Points, in no order, along strands that fork, close into loops and pass close to each other.
In the rows, 128 means zero.
Points whose rows are less than 94.5 apart are linked; no others are. Some points are linked to none.
pupef: 137 140 133 86 84 111 123 99 145 129 122 144 138 118 147 121 118 103 118 100 119 77 154 191 145
Bis: 110 94 137 166 108 135 143 116 174 131 155 147 133 153 125 91 133 141 139 149 119 134 123 140 112
sadop: 119 140 144 105 176 105 95 136 102 120 122 120 125 129 147 162 133 133 148 89 137 172 131 148 126
zudu: 122 172 86 100 72 116 127 110 119 128 114 125 147 137 103 135 123 111 108 155 135 82 155 144 121
vov: 120 164 92 132 130 125 134 138 143 140 118 133 121 158 87 91 165 138 161 139 124 108 113 120 135
tebid: 105 107 147 163 158 134 157 112 140 148 139 121 139 135 132 132 115 177 111 112 129 113 168 176 99
Sape: 120 139 107 83 121 101 115 121 97 124 126 118 129 94 124 139 115 89 109 128 134 91 136 122 139
Fabit: 159 118 139 145 165 135 136 137 78 124 137 85 101 106 122 118 134 140 119 130 127 160 118 50 146
Fif: 142 166 82 131 115 105 93 102 105 102 120 120 98 110 98 127 133 150 88 148 110 132 130 73 139
Dos: 150 186 86 144 95 106 135 135 127 143 92 147 138 174 104 107 162 131 170 146 109 81 111 137 127
gub: 147 104 124 149 113 141 127 107 123 88 127 110 145 160 152 119 118 162 171 130 118 104 121 135 122
fiku: 94 106 164 123 138 143 138 147 120 148 117 116 168 137 139 182 110 101 136 121 150 154 126 132 112
vuzok: 142 104 166 143 169 126 172 148 135 181 125 140 132 101 160 139 129 94 142 91 123 142 114 157 153
vig: 89 102 140 144 198 104 150 147 165 168 113 185 136 139 122 136 136 98 136 165 152 207 115 123 162
vur: 148 128 143 139 116 154 135 129 136 122 126 121 127 139 109 92 182 124 131 114 111 160 102 98 135
far: 108 86 151 138 172 113 144 150 160 173 132 174 123 120 143 136 105 81 134 145 144 181 120 141 154
fuluk: 140 136 127 111 85 119 122 116 173 141 136 160 96 137 115 84 161 101 135 121 120 135 147 154 135
fila: 158 155 150 136 98 162 140 146 117 116 111 110 155 126 120 133 162 119 149 99 116 155 99 96 134
linim: 159 130 147 67 57 122 107 116 162 118 119 162 114 131 157 122 143 88 135 107 133 104 145 172 160
Toroz: 126 152 132 149 132 152 181 148 141 171 141 128 137 123 107 116 134 118 90 139 124 101 156 146 102
devoz: 113 104 121 128 148 117 118 137 153 115 156 149 121 153 141 114 117 105 173 136 146 138 110 160 134
kirop: 105 146 98 117 133 116 59 119 108 99 118 130 141 158 114 163 119 162 141 151 119 139 126 107 103
nisud: 131 164 120 84 88 105 124 112 111 100 103 139 141 109 159 163 119 115 116 87 127 79 133 177 148
duk: 128 121 131 120 124 131 154 157 130 161 127 129 124 95 114 99 136 86 115 111 128 128 124 133 136
lezi: 96 105 125 152 156 128 110 104 132 136 142 115 118 153 93 107 131 174 114 147 123 138 147 114 109
nuzoz: 133 150 135 120 179 149 152 148 115 119 131 132 163 133 142 198 115 190 129 125 123 110 143 139 75
biros: 114 111 146 144 198 124 145 146 143 200 129 171 129 104 127 139 111 94 114 140 154 143 139 150 131
fef: 99 145 117 111 156 119 81 123 115 106 130 123 131 148 112 162 122 183 95 135 129 163 142 114 96
Pir: 130 135 116 141 96 130 143 109 161 153 120 151 115 124 89 68 160 124 96 134 111 102 149 142 125
dizit: 133 144 86 155 153 131 156 123 103 109 130 103 106 130 131 97 119 145 147 132 127 72 124 125 130
zetol: 139 143 112 129 127 135 102 126 91 92 138 98 100 93 118 124 126 140 98 132 127 149 118 68 133
nunap: 157 117 155 109 63 128 107 103 143 99 118 140 106 130 168 118 136 103 160 109 141 116 126 144 171
Zag: 113 157 106 89 133 120 100 147 113 107 115 126 160 153 126 162 144 104 166 125 139 136 106 128 126
mera: 152 175 97 118 132 143 96 152 118 88 123 98 138 138 133 191 118 152 114 135 116 169 106 104 103
tem: 145 88 143 150 157 136 143 137 112 136 133 110 104 103 145 93 121 93 145 124 124 146 82 103 165
nuv: 111 164 106 83 137 85 86 121 122 141 120 138 111 129 120 136 152 128 113 96 122 134 140 147 133
nima: 141 138 137 146 168 153 144 122 112 109 107 139 157 160 141 157 133 200 143 122 92 116 145 150 70
Tiram: 127 166 78 121 131 92 79 127 96 87 106 117 132 155 142 162 116 161 154 142 113 107 114 121 123
Tuzo: 124 59 160 157 96 127 144 114 179 111 162 159 144 139 145 91 103 119 123 144 124 155 124 138 123
dafu: 128 136 121 102 97 109 93 100 105 92 111 126 130 114 177 145 103 140 137 101 126 100 129 152 157
Tolus: 104 95 105 140 107 126 137 109 137 120 140 135 101 120 137 103 103 112 116 138 129 86 137 158 128
Vib: 137 144 119 134 101 146 179 111 148 154 128 134 136 101 105 98 135 109 85 127 116 86 161 155 122
deve: 160 102 193 150 81 171 174 113 145 126 124 109 149 100 133 118 128 123 90 116 123 116 126 104 133
Sutiv: 173 125 166 144 105 164 182 141 123 152 130 106 155 88 121 132 146 128 91 112 118 148 125 84 125
bivi: 133 173 82 107 169 128 117 159 89 83 114 107 137 142 153 188 110 159 155 131 137 103 105 119 122
Lapog: 156 193 103 129 90 105 103 126 118 110 87 131 129 140 108 120 158 142 155 129 96 113 111 107 133
guzef: 144 141 144 130 184 126 102 131 92 122 121 113 107 112 140 152 125 177 126 101 119 175 121 109 122
Gapa: 115 140 156 132 157 155 145 157 118 152 123 115 175 121 143 202 117 147 126 111 140 136 149 138 99
das: 89 122 107 142 139 111 97 90 145 139 143 131 105 173 107 107 136 159 132 137 139 132 159 153 113
Vonob: 162 88 165 143 125 138 162 135 148 125 143 149 105 109 176 94 120 107 159 92 119 130 107 155 162
Gef: 121 143 147 95 85 110 97 115 164 126 134 151 94 160 94 115 167 104 124 118 126 172 159 134 137
puv: 124 136 122 132 149 129 119 139 133 146 125 123 100 135 84 90 176 132 140 125 124 151 102 104 136
tene: 154 121 133 158 141 136 128 88 113 97 117 134 142 159 145 132 128 197 156 110 88 117 150 153 95
famad: 134 119 135 87 138 118 139 166 167 148 121 152 94 133 110 101 156 49 153 126 145 187 100 124 149
gatar: 105 103 144 103 96 141 108 119 151 151 133 124 127 107 98 121 125 67 99 148 142 157 124 101 120
Godur: 133 100 121 165 97 126 126 103 161 108 146 154 94 170 120 66 133 153 146 152 118 119 118 126 135
leset: 90 92 133 124 141 121 88 123 94 134 142 91 123 118 116 151 102 119 113 156 155 172 119 74 132
Dite: 135 106 152 155 156 122 170 150 132 160 137 159 119 106 178 104 102 108 163 89 115 109 113 166 144
Dav: 109 135 127 137 185 135 148 162 95 172 141 100 121 102 123 163 114 137 110 154 161 114 143 118 113
rupur: 154 178 88 135 90 98 112 113 102 123 113 141 106 122 103 103 155 145 110 137 97 109 135 114 135
fub: 145 83 143 150 98 156 136 116 134 107 130 89 153 179 100 99 140 161 132 163 98 156 112 80 123
pafa: 178 167 149 126 96 170 171 156 121 128 115 100 156 98 112 124 165 138 111 113 105 130 115 85 121
Fep: 117 158 126 96 101 87 80 107 149 126 134 139 110 177 102 134 160 133 139 112 124 146 147 152 134
Fibem: 113 157 104 92 89 109 119 114 105 147 126 121 138 104 96 138 114 92 77 149 137 89 167 126 111
tovul: 109 166 94 136 119 120 138 121 131 143 123 138 148 145 105 131 129 131 125 140 136 67 155 166 114
noba: 154 177 111 116 113 146 117 149 110 94 121 107 162 123 126 159 132 133 129 112 119 136 110 80 122
leni: 115 166 131 72 124 115 95 134 115 143 128 126 126 93 125 154 137 97 86 99 138 134 139 126 134
foto: 146 90 115 183 139 145 151 102 142 112 138 114 108 168 122 67 135 173 153 154 112 120 104 100 128
dorir: 116 90 129 150 146 132 121 121 122 109 140 116 138 142 148 137 117 139 162 122 139 133 123 145 118
zos: 148 186 93 108 176 130 114 176 95 91 132 102 123 119 151 189 110 156 110 136 140 135 99 107 109
soko: 141 71 128 132 93 134 130 135 141 89 149 150 127 104 182 102 91 101 144 138 133 84 105 150 166
Bobeg: 104 109 124 122 116 123 121 120 115 134 141 98 117 118 97 126 112 96 95 163 152 141 123 79 125
Meka: 121 158 137 128 201 139 144 181 95 170 132 122 115 99 136 173 134 130 134 128 148 121 129 120 136
dat: 122 101 116 181 167 133 161 117 128 133 140 119 120 145 104 89 127 176 136 153 116 109 134 101 109
geb: 133 95 171 123 68 157 155 113 139 145 134 112 160 96 124 144 116 112 76 142 133 132 147 113 124
gofe: 113 105 141 101 49 146 111 100 145 139 131 125 141 112 108 125 118 96 96 156 143 117 139 120 118
Mif: 123 71 121 150 120 123 140 116 125 98 144 124 113 115 171 109 76 145 146 131 140 79 124 157 147
figu: 97 142 115 141 134 145 176 143 153 149 129 144 163 142 112 128 129 122 124 146 140 78 150 179 97
gil: 103 84 157 121 142 111 131 132 134 149 132 142 137 122 149 151 100 69 138 123 145 166 120 146 136
vadon: 91 106 135 109 172 99 97 124 99 123 130 107 113 120 127 156 110 125 132 121 162 168 134 110 135
Roded: 128 136 120 121 194 125 80 134 109 105 118 108 120 120 123 161 107 175 99 133 121 189 126 83 112
Fem: 127 50 154 136 96 138 126 126 152 92 156 145 134 125 178 102 84 101 141 145 146 140 107 133 148
madum: 163 97 141 126 92 140 129 117 154 92 130 147 101 110 173 87 124 112 161 121 132 107 98 137 173
voru: 136 141 147 139 173 150 182 175 119 193 114 124 141 90 142 154 133 107 136 104 138 120 128 131 138
Lub: 89 118 130 152 157 117 115 114 147 147 137 148 125 151 120 114 134 169 126 110 134 117 169 186 102

A tip is a point with one link. Name the tips that can be reached along the links from each point below, in the order of the rows.
vuzok -> tebid, dafu, Tolus, Dav
zetol -> Fabit
gub -> vig, devoz, biros

A fork is a point with three links, a tip a point with one. Leave the first point through the second and follow the links. Name the first fork or tip that comes.
noba / mera -> fila
Fem / Tuzo -> tebid
dorir / gub -> far
Lub / das -> soko
